Points on a hilly landscape, in no order, each with its height.
A ball rolls from a point to the lowest of its 2 nearest points, and stops where none of them is lower. Distance is the straight distance between rows; heights are no part of it.
z688: [ 42 -19  19 -58 -18   0  35 -16  12  12  -6 -16   2  -7  13  23  19   3
  -2   4 -51   8  25 -20   4   5]  h=390
z488: [ 14  16   7 -14   7 -19 -19 -10  12   2   5 -25  48 -17 -31 -20  -7  20
 -44  14  14   4  -9  -3   4   4]  h=400
z912: [  1 -33 -37  13   5  20  -4 -13  32 -14  23  -2  25  -6  -5  18  -1   6
  18 -20 -26  -1  23  -8  14 -13]  h=313
z469: [-11   0 -56  49   4  18 -12   4 -11 -13  30  -4   4 -11 -10   2 -25  -9
  33 -24   9  15  24  -3  22  -1]  h=630
z818: [ -2 -34 -25 -23  50   1   2   7  25  -2 -20  32 -22  15   8  28  23  18
 -17  29 -44 -15  -9  16  -2   0]  h=171
z660: [  8  14  10 -19 -42 -26  -1 -30  -8  27 -19   7   7  43 -12 -29 -35  -9
 -10  21   7 -69  -8 -39 -18  20]  h=753
z276: [-30 -13   8  26 -13  -6  14  34 -10 -13 -24  18 -45  44  20   1  -2  -7
  27   3  14 -27 -21  20 -28 -12]  h=184
z638: [-34 -25 -27  20  18   4  -6   9  -2  -7 -11  22  17  11 -10   3  20  27
  -2  14 -24 -25 -10   9 -25   2]  h=243
z440: [-17 -15  34  18 -34  -7  13  -6  10  -3 -10 -16 -20  24  13  16 -16 -31
  55   3   4 -19  -8  16 -27 -12]  h=578
z371: [ 14  12   4 -20 -25 -13  16  -5 -22   1 -44 -21   5 -10  26  -8 -13  35
   6  -1 -14 -12  10 -10 -12  -2]  h=261
z303: [-13  21   3  16  18 -10 -24  -4   3   4  15  -5  54  -9 -27 -29  -9  20
 -25  -1  33  -8 -15  12  -7  15]  h=413
z142: [ -7  52  12 -10 -23 -21  -6  -5 -54  -2 -23  -2   3 -17 -16 -34   1  24
 -46   7  50  -1   1 -11   4  -4]  h=333
z359: [-10  28   5 -63 -15 -39  -2 -14  -2   7  -3 -24  24  -3 -32 -12   5 -12
 -51  43  21   5  -8   8 -15  -5]  h=489
z711: [ -5  -4  38  15 -35   0  -1 -21  18 -11  20 -26   8  16  -2   9 -25 -38
  46 -19   0  -3  -9   9 -36   3]  h=571
z941: [-11 -35 -24 -28  34   0  -6 -12  42  15 -27  23 -11  -5  33  16  -3  26
  -5  21 -38 -17   4   9   6 -13]  h=151
z598: [ 17  -2   2   7 -38 -11  15  11  17   9 -12 -35  -3 -12  26 -10 -29   7
  29 -21  -3   7  26 -14  -7 -15]  h=723
z293: [-31   8 -38 -12  14  -1  17   9 -50 -15  -9  25  -2  20 -18  -9  28  25
 -10  29  -5 -14  13  17 -19  18]  h=232
z21: [-31  -9   5 -11   0  -7  16  20  14  13 -30  -4 -34   9  30   2   1  -9
  20  28  23   1  -7  28  -7 -20]  h=226
z814: [  0  -7  17  35  38  24   1  29  -2  -3   7  16  -5  -2  -3  -6  49  -9
 -15   3  20  14 -39   9 -15  10]  h=652
z215: [-43  15 -24  -7  -8 -10  10   9 -55  -1 -18   5  -5  16 -10 -28  10  19
   7  27  26  -8  29  15 -13   2]  h=249
z107: [  4  17 -31  -4  -6  -7  15 -12 -52 -33   9   9 -16  27 -22  33  -4  -6
  29   5 -31  -2  14  13  -3  18]  h=164
z388: [-31  -7  25  19 -26  -7  14  19  -5  -3 -34   1 -18  20  23 -11  -6  18
  39   8  22 -37  -6  20 -14 -19]  h=200
z669: [  8 -23  -7 -23  -3   2  -6 -52   2  16   0   7  33   6 -32   3  -1  12
 -18  26 -52 -25  33 -18 -17  31]  h=81
z633: [ 13  40  15   3  12  -7   4   0 -10  42 -15  12 -45 -46  38   7   2  -3
  -4 -12  36  29  12  -4  25 -29]  h=685
z521: [ 17  30  13 -35 -16 -11  11   4 -20   2 -41 -23  -7 -33   5   5  17  22
 -35  14  10  22   2  -1   5  -4]  h=452
z32: [ -8 -29 -16 -13  12  11   1 -36  11   7  -9  11  17   0 -12  24  14  18
   7  33 -50 -23  17  -8  -9  12]  h=62
z237: [-51 -27 -21  38  20   5 -21  19  -2  -7  14  16  35  17 -24 -24  13  20
 -18   6   0 -29 -22  11 -38   6]  h=227
z71: [ 23   4 -18   2   5   8   3  -8 -46 -33  29   1  12  19 -40  29  -4   6
  15  -6 -32   7  22  10  16  24]  h=179
z751: [-31  -2 -16  23 -26 -10  17  25 -38 -22 -14  18 -50  57  -6   3  -7 -16
  32  11   7 -28  -2  22 -21  -9]  h=166
z152: [-38 -38 -41  57  21   5 -29  26  25  -6  -8  18 -32  30  -7 -17 -17 -26
   0   3   1  -3 -20  13  -7 -26]  h=482
z482: [ 20  46  38  -7 -20 -30   1  -3   5   1  20 -18  22  24 -11  -3 -29 -17
   9 -17  41 -13 -24  11 -26  16]  h=555
z180: [-17 -20 -34  52  35  21 -19  28   8   3 -13  24 -30  26   8 -17  11 -26
 -22  -4  15  -6 -29   8 -13  -6]  h=468
z75: [-31 -19   4  -3  -6  -3  -6 -10  -9   1 -29  24  13  15   8   1  15  38
   3  15 -21 -47  -8   1 -30   2]  h=258
z522: [-10 -12 -55 -26  -5  -1  11 -18  -4  21  -3 -13  -5  10  -1  11 -19  -7
  17  29 -43   6  52 -11  -5 -12]  h=149
z689: [ -9 -22 -18  -8 -14  -5   1 -17  12  26 -48   3 -17   6  23  -5 -29  19
  27  25 -30 -35  29 -16  -3 -24]  h=183
z171: [  5  16   7 -10  12  -3  21  19  -1   0 -29   6 -25 -14  25  12  18  18
   1   2  19   8  -7  20   5   7]  h=504
z558: [ 12 -40 -11  15  -7  23 -11 -33  38  -2  13   1  42  -8  -8  10   8  24
  16 -30 -41 -17  25 -29   6  -9]  h=325
z307: [  9   2  19   3 -19  -7  -3 -12  -9 -11 -43 -15  20  -9  32 -15 -18  53
 -11 -12  -3 -25 -15 -26  -6  -7]  h=247
z855: [ -9   1 -17  26  41  19  -9   8  12   9  30  11 -13 -29   5  -6  24 -52
   9   5  30  39 -23  -2  22 -12]  h=595
z86: [-15  11 -31  18 -14  -7  12   4 -49 -30  -8  23 -34  42 -14  27  -8 -14
  31   4 -14 -12  -6  13 -16  10]  h=147
z45: [-18  27 -20  14   6  -4  15  13 -50   5 -22  15  -1  -7   0 -17  11  25
  -1   9  28  -1  11  10  -4  12]  h=263
z16: [-34 -21  27  -4 -30 -21 -22 -22   9  17 -15 -15  32  21  -5 -44 -22   1
  -9  29  11 -54  -9 -15 -18 -11]  h=728
z822: [ 32 -21  16  31  65  28  -9  31   7   8   8  21 -19 -11  -6  -5  51   1
 -17   1   8  21 -38  -4   7   5]  h=659
z114: [ 20   2  12 -21  -3  21  15  10  29 -18  19 -14 -10  -6  25  30   7 -25
  16 -24   5  32  -2   5  19  -7]  h=674
z124: [  8 -10 -20 -20  -6  -8  -6  10  37  19 -29 -28   3 -38  39 -12  -9  22
 -12  -1  -5  14  13 -17  15 -25]  h=570
z375: [ 39   7   6 -13  -7   9   0  10  22  11 -16 -25   6 -66   8  -8  24  31
 -37 -17   8  36  16 -31  34 -19]  h=551
z746: [  2 -20 -15 -28 -32  12  21 -22  14   0  28 -29   8  11   3  30   3 -55
  25   1 -38  12  19 -14  -1  -5]  h=689
z462: [ 30   8  19 -14  18  20  -2  11  33  16  -2  -9  -6 -50  18   9  31  16
 -13  -9  16  36   6  -5  33 -15]  h=542
z690: [  0  -8  -3 -11 -16   4   4 -43 -16  -5  17   1  11  22 -31  30  -7 -29
  18   5 -43 -11  21  -9 -13  27]  h=61
z513: [  2  20  21 -57 -13 -25 -13  -9  -7 -13 -17 -19  14 -21 -31  -6  18  11
 -84  45  28  13 -15   5   1 -16]  h=475
z984: [-32 -17 -46  19  -6  -1  -3 -29 -18   2 -16  16   0  25 -26   9 -17  17
  32  19 -35 -22  32 -13 -18  -6]  h=197
z639: [-31 -32 -36  71  16  20 -28  23  30 -16   8  11  -5   2  -6  -5  -9 -12
  23 -16   7   1 -24   0 -10 -13]  h=495
z819: [ 39  10  68 -26  22 -17 -26   6  21   4  20 -10  30  16 -24  11   2  29
 -13   2  11 -15 -40   4  10  18]  h=796
z874: [ 10  -7 -47  11  -3  21 -14   9   1 -29  36  14 -10   8 -14  19  -6 -20
  16 -35 -20  14   8   0  55  -1]  h=267
z346: [ -5  -1  20 -23  20   6  18  14  14  -6 -16  -1  -8 -16  13  22  40   3
  -6  22  10  14 -21  26   1   5]  h=512
z68: [-20 -17 -54  19  25   0 -13   9  -3 -21  -1  24 -35  20  -9  16 -10 -31
   1   7 -20   2  -9  12   5  -1]  h=236
z118: [  8  34  32 -37  14 -21  -9  26 -31  -4   8  22  18  39 -28  -4   7  43
 -38   8  13 -53 -34  -3   6  21]  h=797
z589: [-12 -11  24 -23 -12   6  -9 -35 -15   8 -26  20  22  19   1  -3   2  35
 -19  25 -31 -57  -8 -15 -16  19]  h=271
z757: [ 44  12  14  42  39  17   4  26 -20   0  17  34 -33  -8   9   7  22   9
   7 -32  10  11 -18  -7  25  10]  h=472
z280: [ 23 -26  10  -4 -10  19   0  -8  58  -6   5  20 -14   6  36  32 -12   7
  23 -52 -21  -9   3 -16  19 -28]  h=541
z324: [-18 -10 -28  42  21  28 -15   6  31   9  26   5  -4 -29  12 -13 -11 -17
  22 -21  26  24   8  -5  23 -16]  h=616
z281: [ 19  23  -6 -30 -17 -40  -5 -14  -5   3  -3 -28  37 -22 -24 -28 -18  10
 -44  17  -5  13   2 -18  -5   2]  h=385
z989: [-24 -38 -18  -3  11  -3 -11 -12  38  20 -37  21 -19   4  29   6 -27  21
  16  18 -26 -29  13   2   3 -31]  h=168
z752: [  8  19  45 -14 -21  -2  14   1  13 -11   2 -28   7  -7  12  12   5 -15
  18 -11  17  19  -9  19 -20   6]  h=662
z546: [-17  -5  -4  23  -9  -3   3  -6 -22 -26   4  18  -7  37 -14  25  -4  -2
  27  -5 -20 -25  -8   7 -28   9]  h=131
z311: [ -8 -12  -5  42   4  18 -23  15  36 -13  12  17 -36   1  26   2 -38 -20
  32 -38  10  11 -13   4  19 -18]  h=523
z474: [-26  15  10  44  18   3  -3  16 -31  11   2  20  13 -17  -4 -31  23  19
 -11  -9  40 -11 -13   3 -12   7]  h=433
z438: [ -8  11 -24   8  -4   2   2   9  -2   5  10  -8 -42   5  21   5 -48 -30
  21  -6   7  23  33  12  29 -16]  h=709
z101: [-22 -16  22  -5 -20  -8  10   8  21  10 -37 -22  -9   1  33  -8  -7   6
  32  18  11 -15  -8  12  -9 -24]  h=213
z797: [ -9  21  38  19 -21 -10  -7  -5   8 -15  24 -21  14  17  -5  -4 -24 -35
  28 -20  36   2 -24  27 -33  10]  h=563
z630: [-37 -15 -21   2  13  -8  12  32  -7  11 -26  18 -39  15  17 -23  10   4
  -2  28  29 -14   6  25  -1 -16]  h=235
z932: [ -7 -26 -10 -25  -6   4  -1   9  65  28  -4 -28  -6 -20  48 -10 -24  -7
   0  -4  -9  21  28  -9  16 -42]  h=580
z736: [ 13   2  11 -43   6  -9  12  -9  -3  -2  -1 -29  26 -13 -12  17  19   8
 -13  24 -19  25  18  11   3  10]  h=465
z274: [  7  -1   4  14 -38   1   0 -29 -13 -28  26  -8   3  22 -13  31 -17 -33
  44 -35 -29  -6  10  -4  -5  12]  h=96
z675: [  7  19  37 -40  -5  -6  -3  -5 -15  -7 -33 -15   4 -38 -12   6  39  25
 -55  36  21  19 -13  10   9  -7]  h=463
z684: [ 12  23  45   2   4  -1   4  13 -10  -5 -20   2   1 -24  13   3  21  38
 -12  -9  23   2 -20  13   1  15]  h=496
z427: [ 27   3  40 -36 -23   4  24  -4  21 -16  21 -30   6   0  20  28  11 -27
  21 -21  -9  24  -2   9  -6   7]  h=669
z85: [ 28  23  63  20  14   3 -13  10   5  -9  14  -2  19 -15  -3  -4  12  30
  -3 -31  24   3 -24  10   3  23]  h=488
z450: [  9  14  19  44  25  17  11  41 -48   3   6  31  -7  11 -12 -12  36  17
 -23 -16  12 -11 -25   2 -23  23]  h=453
z685: [ 31  31 -15  -1  -5  16  23   4 -39 -19  32 -14  -9  -5 -11  23   4 -16
  20 -23   2  34  28   3  36  23]  h=299
z334: [ 23   2  13 -23  35  17  11  15  19   2   9  13 -29 -26  14  26  22  -5
  -2  -7  10  38   4   9  43  -1]  h=533
z682: [ -7   1  -3   3  27  29  -9   4  40  10  22  -7   0 -40  11   0  24 -33
   9   3  28  47  -2  -3  23 -16]  h=602
z441: [ 22   8  -4 -49 -22 -13  29  17  29  19  -5 -29 -18 -17  39  17  -1  -8
  -7  -9 -19  35  25 -15  11 -15]  h=421
z892: [  3   1 -10  15  10  30  -7   7  42  18  32  -1  -3 -35  27  -8  -1 -27
  10 -30  37  49  12 -14  33 -28]  h=609
z175: [ 23  12   4  18  12   5  -8   1 -14  -7   5  -6  29 -29  -6  -7   2  50
  -6 -21   2   4  17  -5  13  15]  h=206
z267: [-25  -4  29 -11   1   3   4  15  27  -6 -26 -10  -2 -17  26   0  31  -2
  10  14  31   7 -39  24 -15  -8]  h=519
z76: [-32 -19 -46  16  23  -5   2  23  -6  -1 -17  28 -33  31   7  -4  -4  -1
  -3  21   2 -10  -1  21 -11  -3]  h=216
z102: [ 21  49   7   5  -8  -2  21  -3 -48  -3  17 -14   1 -14 -15   6   1 -10
   7 -13  23  29  28  10   0  24]  h=309
z262: [ 33 -36  -4  -5  -9   7  -7 -25  18   3  15 -10  53 -10 -19  -7   2  35
  -9 -22 -48 -13  36 -25   7   2]  h=339
z348: [ 22 -17  -4 -35 -17  21  17  -4  29 -11  30 -20   2  15  13  35  10 -35
  18 -14 -23  22   8  -9  31 -16]  h=681
z838: [ -4  -3  -8  -6  25  -2   7  13   6   1 -12  23 -40   3  32  18 -11  -4
  -5   0   5  10  -3  25   9   0]  h=515
z253: [  5 -48  -3   7   8  35 -25  -6  55 -39  25  16   3  11 -10  37  24 -15
  24 -21 -40   3 -22 -12  27 -19]  h=561
z990: [ 25   2  24  10  52   6   3  23   0  25  -9  30 -31 -27  11   2  54  12
 -19   6  19  17 -30   1  16  -5]  h=668
z925: [ -6  26  12   2 -41 -33   3  -4 -35   6 -15 -26  12  20 -15 -47 -43  10
  11  11  19 -17  19   4 -23  -5]  h=770
z605: [ 15  -1  17 -27 -31  -4  -1 -47 -22  20 -37  12  10  18  -2 -14 -18  22
 -15  15 -36 -45   9 -27 -22  30]  h=285
z27: [ 13  55  25   4   2 -22   0   7  -7   1  35  -6  22  18 -35   1  -6 -16
  -7  -4  52  -1 -21  21  -9  24]  h=547
z329: [-54 -27 -38  26  -5  -6  -6  -9 -25  -7  -3  20   6  42 -36  -3   1   5
  21  23 -20 -32   9   2 -36  -1]  h=180
z417: [  9  14  35 -39  11 -13  -1   3 -14  -5  -9 -14  17 -14 -24   6  33  20
 -32  28  11  14  -7  25   1  13]  h=471
z411: [ 13  22   8 -25  22  -1  18  11   5   8  -3  18 -44 -18  37  25  -9 -11
 -14 -10   9  31  13  20  31  -1]  h=524
z820: [-16 -13 -14  20 -13   5  -6 -10   7 -23   7  -3 -11  15  -3  31 -14 -26
  46 -12 -15  -7  -4   5  -6  -6]  h=114
z718: [-35  -9  39  -4 -15  -6  -6   1  32   0  -8 -29  21  -4  13 -20   9 -12
  19  13  34   4 -27  22 -27 -13]  h=526
z299: [  5  35 -19 -36 -38 -54   3 -10 -29   1 -10 -21  12  -9 -29 -47 -36   4
 -50  32   6  18  -4 -28  -9  -7]  h=366
z780: [  1  -5 -44  34   1  26  -3   8  15   7  28 -15  20 -32   2 -11 -16   0
  21 -29  14  25  40 -13  22 -13]  h=624
z902: [-19 -16 -29 -26  31   2  15  23  -7  -2 -27  27 -17  19  13   9  30  19
 -20  35 -10 -14  -9  19  -8   4]  h=192
z270: [ 32  -7   2  21  45  18 -21   8 -12   4  26  37 -48  -4  13  -9   5 -50
 -26 -29 -17  29 -19   8  41  -2]  h=494
z345: [  3  20  18  10  15  -3 -15   5 -27 -11 -15   6  31 -14  -2 -16  -1  64
 -29  -6   6 -17 -14  -4  11  16]  h=220
z953: [-11  17  24   0 -22 -28  -8  -7  -6   5  -7 -22  29  12  -2 -24 -24   9
 -11   0  29 -18  -7   9 -20   1]  h=777
z609: [-29  22  36  -2 -10  -8  -4   0  12   1   6 -21  19 -12  -8 -13   9 -27
   0  10  50  22 -21  27 -25   3]  h=534
z656: [ 36 -22  -8 -50 -23   4  31   0  40  17   3  -5  -6   1  35  18   2  -3
  -4 -18 -42  11  29 -24  20 -16]  h=406
z683: [  9 -33   9 -26 -38   9  20 -33  26  17  23 -20  17   2  -8  10   0 -41
   4   0 -43   3  27 -25 -18  14]  h=697
z486: [ 14  -1  -7  -7   4   5  -6   1  12   2 -41 -23   9 -55  23 -12   4  43
 -33  -1   9  17   4 -25  26 -17]  h=560
z701: [ -8  -6 -20  18  36  27 -17  20  11 -16  21   6 -20  -2  -3  -3  32 -66
   4  11  10  28 -42  13  10   5]  h=586
z167: [-42 -15  22 -33 -17 -27 -21 -17   4   3 -12 -14  27  32  -1 -37 -16   2
 -33  34  33 -66 -19 -41  -7 -17]  h=737
z595: [ 13  22  17  11  35  -8   7   9  -4  30 -20  36 -41 -43  31  -2  28   9
 -13  -5  30  15 -17  -2  22 -20]  h=676
z239: [  5  14  -9  -9 -21   2  21  13   7   8   3 -29 -21  -3  28  16 -22 -21
  28 -13   7  27  25   1   5 -12]  h=716
z182: [-17  21  -9  22  12   0   1   5 -27  23  10  14 -57  -4  22 -14 -43 -36
  11  -2  21  27  24  14  32 -18]  h=702
z229: [ 10 -35   1  23  27  34 -29  19  32 -41  26   9  -3  11 -19  20  30 -18
  15 -12 -25  10 -42   2  11   1]  h=569
z385: [-28  25   6  39   2 -10 -21   2 -29  11   6   2  34 -22 -15 -49  -5  25
 -24  -5  52 -13  -7  -2   0   7]  h=423
z824: [  3  -7 -56  26  22   6 -16  11 -19 -35  15  18 -18  11 -29  24  -1 -18
   6 -11 -31   7  -3   4  27  11]  h=252
z36: [-10  22  32   8  -1 -18  -7   1 -11  -6  10   7  24  18  -9  -3  -5  22
 -10 -10  19 -30 -25  18 -18  20]  h=783
z434: [-13  -5 -22  34   9  18 -14  -4  -2 -23  30  -9  19  -6 -18   6  -2 -11
  23 -11  -2  13  -2   9  -2  14]  h=637
z136: [  5 -21 -13  18 -20  18 -11  -1  45 -10  13   9 -20  12  31  18 -37 -13
  34 -50  -3   5   5  -9  27 -33]  h=532
z518: [-13 -10 -10  36  21  15   0  19  -2 -18   6   9  -6   0  -2   7  12 -10
   5  -5   8   3 -26  17 -10  13]  h=644
z63: [-41 -10 -35  14   0  -9  -6 -13 -22   2   4  -2  32  18 -26 -20  -8  17
  12  22  -5 -18  20  12 -23  -1]  h=198
z400: [ -2 -10 -36 -38  -8  -9  14 -16  -4  18 -11 -28  22 -18   0  -5  -3   7
  -4  32 -37  19  37 -12  -9  -5]  h=128
z958: [  1  -3  26   0 -28 -11  -6 -44  14  14  18  -2  24  22 -17   9 -20 -31
  13  -3 -12 -29  -2  -7 -37  20]  h=714
z373: [ 16  49  20  -1 -16 -19   8  -4 -44   2  -9 -10   9 -19 -12 -15  -2  15
 -18  -9  33  16  12   7  -4  18]  h=320
z860: [-18   5   5  28  -2   9   9  16  -5  -5  -7  -3 -20  -1  16   0   0 -16
  33  -3  35   5 -16  22 -12   4]  h=651
z100: [ 22  23  57  -5  22  -7 -32  14  26  -1   7  -8  37  -1 -14  -3  -4  42
 -29  -5  33 -25 -57  -8  17   6]  h=802
z904: [-39  -9 -15  32  16  -8 -20 -10  -5  -4  25   8  47  16 -34 -15 -10  10
  -2   9   1 -22  -4  17 -32  10]  h=214
z191: [-11  -5 -28 -18  34   5  12  25 -35  -6 -29  33 -10  17  -5  -5  42  53
 -28  32 -19 -21  -1   9  -7  12]  h=212
z408: [ 47 -21  11 -48 -25 -10  32 -18  -3  14  22  -5  20   0 -21   0   9   2
 -13  -2 -59   8  40 -28   3  18]  h=374
z731: [ 16  31   2 -16 -35 -44   3 -19 -24  17  -8  -8  18  34 -14 -41 -44   8
  -6   8  12 -36   4 -20 -20   9]  h=762
z66: [-15   0   5 -39 -27 -21  -8 -23  -4  13 -12  -3   8  41 -11 -32 -17  -6
 -30  40  25 -76 -17 -60  -9   4]  h=745
z80: [ 32  11  44  47  16  27  -5  23 -11 -15  22  17  -3 -11  -1   6  18  15
  17 -40  22  11 -20   2   8  19]  h=481
z742: [  2  12  38   6  -1  -7 -17   1 -10 -16 -18   1  33   0  15 -13 -17  60
 -28 -15  10 -42 -36 -14   3   4]  h=233
z123: [ 47  -5  -1  39  39  24 -25  26 -14  -9  25  31 -51   7  -3   5  17 -25
 -10 -37  -9  14 -24  -9  41   3]  h=483
z410: [ 18 -24 -11  27  42  35 -25  32  22 -23  13  15 -25  11  -6  11  32 -39
  -8  -4  -7  13 -47   6   8   4]  h=577
z374: [ 25 -41   7  -8 -16  36  -1 -20  53 -14  24   7  12  12   7  34  13  -8
  25 -35 -31  -1   0 -18  29 -24]  h=552
z770: [-24 -21  -8 -24   6  10  -2   9  67  20   3 -38   5 -24  27   2  -3 -25
   8  18   7  31   9   2  -1 -33]  h=589
z905: [ 19  -8  25 -18 -52 -31  18  11  11  13 -23 -37  -6 -20  27 -23 -24  -5
  13  -5 -20  10   5 -27 -14 -11]  h=731
z306: [ 22  16  47 -15  19 -18 -15   5  -8   0  11  10  24  30 -22  10  -1  40
 -17   2   1 -39 -29  10   1  18]  h=789
z561: [ 21  14  -7  50  30  12   9  29 -41 -14  13  25 -15   2 -12   7  19  14
   5 -17   2   3 -11   5   5  23]  h=464
z982: [ 39  11  18 -33 -36 -20  18 -28 -27   4 -37  -5   8  -4  14 -21 -23  32
  -8  -1 -40 -21   8 -34 -11  15]  h=278
z954: [ 23  27   1 -33 -36 -13  25  23  10  16  -4 -34 -21 -42  16   8   9  -9
 -15  -8   0  54  26 -16   6  -9]  h=432
z879: [ 18  33   8 -40 -16  -7  32   8 -12   4 -18 -28 -15 -23  11  18  13  -4
  -7   9   9  37  21   5   2   1]  h=442
z992: [-33 -20 -38  51  18  18  -4  41 -16  -7  -9  21 -14  34 -11 -14  19   3
 -14  -6  16 -21 -13   2 -36  -4]  h=455
z916: [-16 -19 -55  -3   1   6 -34  -3  16 -22  21  23 -19  15 -10  21 -25 -30
  -1 -29 -42  11   8   6  51 -12]  h=283
z599: [ 27  12  -8 -42  -2   0  28   0 -11  -9   4 -19  -4   0   2  35   9  -5
   7   9 -22  23  28   6   7   6]  h=454
z355: [-23 -21  20   4 -27 -10  -7 -33   2  20 -12  -6  20  23  -5 -12 -14  -3
  11  19  -7 -43   2  -4 -34   6]  h=721
z851: [ -6  16 -31  26  18   6  15   9 -27   7  -1  11 -15 -17   2   1  -4  -3
  14   3  24  11  15   9   9   3]  h=276
z242: [-13 -32 -45 -12   3  17 -11 -16  37  -9  24   8  -5   8   2  27 -20 -24
  10 -14 -34   9  16  -6  33 -25]  h=298
z60: [  1 -15 -28 -36 -16 -12   5 -44  -9  21  -8 -15  36  -8 -19 -28 -13   5
 -16  36 -53  -8  34 -25 -18  17]  h=104
z69: [-16  25  -4  19  24 -13   2   0 -20  49  -4  20 -44 -32  24 -19 -16 -18
   0   3  33  27  20   5  26 -32]  h=694
z286: [  5  26  28  13   1  13  15  10  -6 -17  11  -6 -13 -17   9  14  16 -23
  22 -17  33  24 -18  19  -5  14]  h=657
z686: [ -2  40  -3 -27 -32 -37  -3 -11 -44  -4 -19 -19  10  10 -20 -45 -25  19
 -48  14  39  -5   4 -19  -6 -10]  h=347
z179: [-21   6 -11  55  17  12   8  41 -41  10  -1  28 -10  10   1 -24  31   8
 -12 -17  27 -21 -16  -1 -29   3]  h=443
z132: [ -7  -7  -4  49  23   7 -13  15   3  14   8  35 -49 -11  32 -12 -30 -24
   6 -29  19  15  -9   9  19  -9]  h=514
z379: [ 28 -18  31 -19 -37  -6  10 -38  23  18  16  -2   7   9 -15   5 -13 -34
  -5 -12 -33 -24  21 -21 -25  42]  h=705
z422: [ 33   3   9  -5 -28  -2   1 -38 -19 -20  42  -3  18  29 -41  25 -16 -24
  19 -24 -36 -11  22 -11  -3  19]  h=79
z681: [ 28  19  -6   2   1  -4   4  -7 -26 -15  15  -5  25  -2 -19   6 -10  28
   8 -15 -13   4  31   7   3  19]  h=193
z13: [-27  -6   3 -18   2   7  -6  -1  46   9   4 -44  29 -36   0 -10  18 -28
  -1  27  17  43  -2  13 -16 -19]  h=597
z433: [ -6 -18 -26  -7 -24  10  -1 -39 -13  21 -45   5  -1   9   2 -15 -18  38
  12  28 -44 -37  32 -28 -11   1]  h=201
z233: [ 49 -33  12 -22 -24  -3   6 -34  16  18  16   9  28  -3 -27 -10   0  13
 -19 -13 -55 -16  36 -37   2  29]  h=357
z220: [-23  -4  -3 -33 -16 -22  -3 -10  27  16   3 -52  35 -33 -17 -19   5 -27
 -29  37  -4  37   3   3 -26 -16]  h=607
z476: [ 16  23 -22  15  15  14  16   3 -19   3  23  10 -19 -16   5  18  -2 -20
  16 -18  17  27  19  -3  36   6]  h=288
z188: [ -9 -21  -5  -9  10   2   0 -35  -8 -13  18  13  27  17 -30  27  11  -7
  10  27 -41 -18   4  10 -15  18]  h=43
z48: [  0  40  49   8   9  -1  -4  -2  -1  -5  32  -5  16 -10 -24  -1  14 -31
  -6  -2  49  29 -27  24 -11  18]  h=540
z940: [ -2  -8  -5  18  32  10 -14   3  -6  -1  14  36 -48 -12  29  -7 -21 -32
 -18 -27  -8  27  -6  15  29  -2]  h=505

For each start below, name the point where the ball stops.
z892: z941
z905: z188
z513: z76
z136: z941
z684: z941
z770: z171
z736: z76
z417: z76
z262: z76
z220: z941
z711: z171

Write out the way that a ball takes from each point below.
z982: z371 z307 z742 z345 z175 z681 z71 z107 z86 z546 z820 z274 z422 z690 z188
z13: z770 z932 z124 z486 z375 z462 z334 z411 z838 z171
z21: z101 z388 z276 z751 z86 z546 z820 z274 z422 z690 z188
z780: z324 z892 z682 z855 z701 z410 z229 z253 z374 z280 z136 z311 z132 z940 z270 z123 z757 z561 z450 z179 z474 z385 z303 z488 z281 z299 z686 z142 z373 z102 z685 z476 z851 z45 z215 z293 z191 z902 z818 z941
z152: z180 z992 z179 z474 z385 z303 z488 z281 z299 z686 z142 z373 z102 z685 z476 z851 z45 z215 z293 z191 z902 z818 z941
